Each row is a point on a landscape with many peaks, with its height.
From any point a climber steps to the highest of the 2 points nearest to it. It stops when none of these is higher. Distance is the straight distance between rows; heights are no part of it.
<394> h=0.88: [124 136 118  62  70  96 127 105 137 152 144  80  93  67 124 103 155  84
 140 142]
<397> h=5.84: [111 120 113 143  74  99 119 162 157  95 112 139 179 131 128 133 121 155
 140 137]
<935> h=1.30: [149 124 116  64 134 137 141 141 110 137 115 130 139 138 147  94 133 104
 122 159]
<259> h=6.48: [159 155  98 155 115 101 105 126 133  62 147 136 116 162 137 137 143 137
 102  52]
<142> h=6.29: [ 97 150 144 104 135 118  95 111 116 127 151  97  96  92 139 111 193 120
 115 110]
<926> h=3.55: [171 149 111 143 103 102 163 140 148 104  72 155 118 127 124 104  85 118
 162 113]
<2> h=5.37: [ 73 145 165 117  89 172 132 174 137  63 122 103 148 122 138 107 148 157
 107 120]
<531> h=4.26: [101  95 128 134 144 161 125 149 134 110 148 142 184 172 158 135 118 164
  92 128]
<986> h=4.17: [ 79 102 136  87 139 165  67 160 102 120 146  88 135 139 152  99 153 110
  99 177]
<13> h=0.69: [183  96  72 127 163 111 133 122  96 185 145 176 137 188 125 143 153 144
 127 143]
<28> h=0.97: [153 157  92 120 119 108 171  89 115 213 127 117  76  96 127  75 130  95
 109  86]
<472> h=6.63: [ 41 136 160 143  98 132  92 154 171 109 140  90 130  97  94 123  93  72
 128 114]
<378> h=4.56: [133 138 108 141  53  77 118 146 130 141  97 136 121 123 104 108 163 197
 133  77]
<998> h=1.73: [125 103 140 117 100 130 193  88 127 110 134 151 112  96  93 128  71 106
 168 147]
<782> h=4.61: [121 145 141 100 161 162  93 173 130 148 101 103 111 148 113 104  84  59
 109 165]
<467> h=6.35: [ 72 115 133 138 117 122  99 151 184 123 150  95 175 111 140 142 127 140
 119  96]
<224> h=6.62: [ 86 151 143 122 103 113 130 152 184 129 145 112 185 116 128 120 117 182
  96  56]
<1053> h=6.28: [ 88 141 105 137  93 112 126  83 105 134 160 123  69 118 125 127 202 151
 104  80]
<883> h=3.76: [170 154 136 109  97  97 169 157 161 116  82 119 154 103 132  73  75 138
 159 101]
<542> h=0.17: [104 133 156 167 163 154 122 166 107 177  68 128 130 108 104 128  93  93
 146 169]
<34> h=0.98: [155 168 108 120 113 128 163 156 126 131  87 117 129 144 146  43  95 110
 113  61]
<417> h=0.92: [113 139 152  82 104 107 129  78 169 156 158  84  92  73 107 114 123  82
 135 112]
<861> h=5.12: [112 114 151  82 119 144  72 126 158  94 163  94 118  94 139 157 109  90
 156 155]
<931> h=3.46: [167  99  89 113 171 124 110 165 114 124 160 174 168 188 139 156 130  68
 111 178]
<1033> h=1.97: [112  96 181 105 160 204 143  94 101 137 141 151 115 133  99 173  94  90
 157 188]
<1018> h=6.00: [182 132  83 182 115  98  94 144 127  62 127 155 121 178 129 150 140 179
 122  84]
<874> h=5.92: [ 63  88 165 102 131 181  89 101 157 135 171 103 130  88 111 185 104 125
 183 164]
<1108> h=1.14: [133 169 161  95 144 134 185 107 148 142 110  96 130 129 141  84 108 149
 105  86]
<365> h=1.59: [182  91 103 105 121  93 142  96 163 122 153 167 155 122 138 155 101 111
 139 123]
<403> h=0.68: [173 154 128 153 181 135 158 124 142 185  97 155 128 137 101 127  60  83
 139  80]
<473> h=3.11: [160 119 137 136 108 151 197 112 126  91 105 181 133 172 122 121  94 153
 136 125]
<519> h=6.01: [107 127 162  76 124 130 145  99 165 145 159  90 149  71 127 130 134 158
 140 128]
<768> h=0.74: [179 148 131 118 167 153 165 141 130 159  93 142 146 145 145 102  65  99
 119  97]
<227> h=3.65: [ 86 119 144 153 166 156  99 145  93 115 142 104 139 138 164 139 188 176
 121 180]
<851> h=1.10: [198 140 112 145 204 132 117 138  90 153 109 129 138 159 149 122 155 154
  98 163]
<330> h=5.35: [139 145 105 209 113  81  80 140 147 121 118 138 113 120 108 172 150 165
 147  86]
<274> h=0.54: [ 93 109 144 154 164 146 133 106 151 142 149 150 142 124 102 162  97 109
 122 117]
<111> h=2.61: [119 147 133 188 144 151 137 105  74 100 116 165  81 159 130 150 162 150
 129 138]
<1032> h=3.82: [143  83 102 149 166 124 124  93 126 121 178 166 127 161 135 176 130 138
 121  98]
<217> h=5.85: [ 81  96 130  93 103 143 118 110 134 117 145 106 134  95 148 139 145 144
 128 145]
<1103> h=1.08: [144 149 142 116 131 149 198 109 119 131  83 129 113 133 117  59  71 119
 122  72]
<1077> h=4.02: [127  97 130 157 173 136 131 138 122 110 155 173 155 198 132 163 106 146
 112 120]
<49> h=5.81: [181 124  75 191 130  92  90 164 114 113 106 171 133 212 122 137 124 166
 118 123]
<252> h=1.28: [195 105 110 100 128 100 140 123 122 135  97 135 159 122 142 145 131 144
 163 173]
<431> h=6.34: [ 45 120 160 140 124 144  98 133 178 110 155 109 145 125 110 146  88 103
  87  81]
<216> h=2.15: [ 95 106 164 150 173 192 138 116  70 140 128 160 113 153 124 165 126 116
 125 197]
<390> h=4.15: [142 149 156 108 115 128 116 125 106 142 103 102 133  85 133 143 180 189
 166 185]
<54> h=2.85: [143 146 152 162 120 164 171 113  88  61 113 176 101 178 137 141 125 161
 122 115]
<1010> h=4.25: [127 133 117 140  70 110 159 145 109 134 110 139 123 136 112  81 157 191
 131 121]
<813> h=4.95: [ 62 131 181 131  95 174 131 183 125  90 120 119 174 127 124 117 123 154
 128 178]
<946> h=5.65: [ 71  77 114 110  96 128 102 157 133 101 154 146 157 121 154 143 143 149
 133 163]
<469> h=6.15: [127 150 155  71 123 120 117  96 126 165 156  69 116  70 150 122 179 134
 131 118]
<340> h=3.85: [ 88  99 132 135 155 165  88 134 104  84 165 128 138 130 181 148 180 134
 118 144]
<687> h=0.94: [130 145 114  79 110  88 170  85 148 170 148 104  65  89 107  78 119  78
 117  93]
<156> h=4.33: [ 56 118 138 122 110 155  96 159 125 128 121 111 134 127 131 111 120  94
  92 141]
<818> h=0.80: [155 157 143 117 189 165 155 138 105 129  85 154 124 176 161  92  93 121
  78  93]
<871> h=6.33: [180 127  86 222 148 101 110 173 109 143  78 156 144 169 108 148 134 172
 158 156]
<853> h=6.87: [184 166 121 184 155 110 120 175 120 130  68 135 150 134 146 129 135 167
 164 152]
<287> h=5.91: [ 95 114 104 180 153 114  88  93 131 125 173 134 107 112 125 177 178 139
 140  88]
<1035> h=7.04: [ 40 115 189 119  94 175 118 112 159 132 152  84 114 104  89 138  97  96
 127 134]
<915> h=1.47: [199 136  85  79 143 105 130 104 125 156 138 147 120 123 131 143 112  66
 129 146]
<187> h=3.86: [131 165 184 105 114 154 138 139  97 131  95  83 112  99 121 128 158 143
 155 173]
<82> h=0.81: [143 139  91 132 122  77 123 139 130 228  80  95 115  87 108  84 167 134
 153 146]
<270> h=6.27: [115 145 130 104  85 111 142 162 161  82 120 121 182 144 136 103 120 184
 110  97]
<243> h=1.19: [209 145 107 133 166  96 132 139 114 160 105 140 128 133 148 138 153 123
 129 160]
<426> h=0.84: [132 135 105 104  85  93 158 117 129 192 113  98  99  78 125  66 162 113
 150 132]
<355> h=5.82: [ 89 167 156 144  80 141 159 152 138  76 127 129 123 131 127 107 120 134
  99  76]
<595> h=3.98: [151 136 118 127  85 105 194 133 132 143 103 132 142 119 125  69 109 178
 149  84]
<716> h=6.47: [ 90 159 138 111 106 125 119  72 111  88 174 105  80 114 150 139 179 110
 102  75]
<172> h=0.87: [168 160 110 145 152 132 165 166 108 124  72 148 108 178 135  66 100 136
 106  65]
<984> h=2.30: [ 88 115 125 181 188 166 119 128  94 125 156 169 134 159 123 174 155 113
 110 159]
<430> h=1.53: [196  88  90  78 160  82 118 102 144 135 159 148 140 124 137 175 115  94
 144 164]
<451> h=4.35: [161 152 134 115  91  94 128 125 144 129  89 106 128  66 135 130 168 176
 167 136]
<759> h=3.34: [154 111 109 126  73 109 165 128 127  90 105 178 132 152 124 117  92 116
 162 131]
<497> h=4.93: [164 155 104 177  91  62 107 171 142 130  99 112 123 120 114 119 153 170
 134  90]
<1096> h=0.63: [143 115 121 155 154 132 169 102 159 162 117 156 143 138  76 150  65 108
 129  90]
<214> h=4.54: [ 84 115 153 123 128 169  97 184 135 104 122 112 178 149 154 134 111 161
  96 168]
<566> h=5.49: [102  64 155  83 114 163  99 118 150 118 185 109 128 103 116 158  91  91
 176 195]
<489> h=1.01: [152 157 112 131 141 136 181  91  97 176 106 134  88 134 116  69 103  97
 119  47]
<424> h=4.83: [120 136 147  85 144 135  77 140 138 119 134  97 135 119 120 118  96  84
 120 163]
<639> h=1.65: [141 108 127  88 111  97 165  68 168 128 160 139 130 103 109 150  88 106
 153 126]
<25> h=0.78: [147 102  93 123 125  94 153 119 112 230 104 125 122 116 127  75 173 154
 121 147]
<878> h=6.17: [123 170 136 152  96 122 132 109 139  85 125 131  96 130 143 129 134 115
 104  77]
<586> h=5.66: [109 132 127 207 128 112  82 115 160 123 122 111 104  88 120 190 156 135
 134 104]
<572> h=1.38: [171 130 130  87 120 109 149 109 115 111 118 126 121 117 138 131 117 109
 133 156]
<295> h=1.84: [111  88 170  99 125 166 166  82 140 141 152 142 124 102  80 157  83  90
 179 178]
<334> h=3.59: [174 116  79 138 153  94 124 142 113 112 139 195 142 196 127 152 121  87
 116 121]
<83> h=4.44: [ 80 107 126  99 127 144 109 160 123 176 115 103 132 131 124  69  98  78
 104 160]
<118> h=0.31: [132 131 163 146 170 166 106 159 125 146 115 130 137 115 110 171 106  91
 128 173]
<15> h=6.50: [ 63 121 200 102 145 201 108 108 132 129 155  78 122 106 105 147 109 123
 157 151]
<520> h=3.70: [138 103  98 148 141 101 107 112 143 102 172 179 117 166 120 162 107  90
  99  91]
<607> h=6.10: [101 115  94 165 112 100 122  61 136 132 187 135  75 104 113 170 174 118
 113  78]
<405> h=6.40: [175 169 157 185 136 111 126 143 107 132  84 123 108 106 123 138 171 165
 154 138]
<919> h=2.42: [108 122 119 194 181 159 119 114  67  68 157 153 115 162 152 173 170 135
 117 157]
<815> h=0.95: [167 150 131 148 168 126 111 117  77 133 127 117 123 149 150 142 184 173
 128 161]
<117> h=4.00: [ 73 108 137 112 155 188  53 140 103  61 177  93 134 142 180 136 155 106
  93 166]
<418> h=0.75: [162 100  59 102 128  93 160 119 114 199 137 157 133 160 132  94 147 152
 102 144]
<1044> h=0.45: [123 114 147 125 180 154 113 114 142 108 158 139 135 128 121 183  99  78
 137 151]
<291> h=5.51: [110  85 105 112  86  90  85 167 136 102 127 111 182 125 143 116 152 153
 130 182]
<1065> h=1.21: [155 143 139  96 133 142 165 128 114 149 113 104 135 134 148  84 140 161
  99 124]
<979> h=4.55: [147 158 104 138  99  74 100 133 149 114 128  98 106  95 124 136 164 151
 162 121]

Call two points neighbours if one is among the 2 nearest of the other. Go from one point of each pair to the other, from neighbour to neighbour, staying as high as possible. Name the lowest point that can't be avoided.
<224> and <1035> => <431>
<853> and <259> => <49>
<224> and <716> => <291>

Where does a climber stop that starts at each point below?
<931> => <259>
<25> => <1103>
<986> => <1035>
<1096> => <1103>
<542> => <1035>

For each start below, name every point that the climber comes to, in order.
<227> => <340>, <117>, <986>, <156>, <83>, <782>, <424>, <861>, <566>, <874>, <15>, <1035>
<118> => <1044>, <274>, <1096>, <403>, <768>, <818>, <172>, <34>, <1103>
<418> => <25>, <82>, <426>, <394>, <417>, <687>, <28>, <489>, <1103>
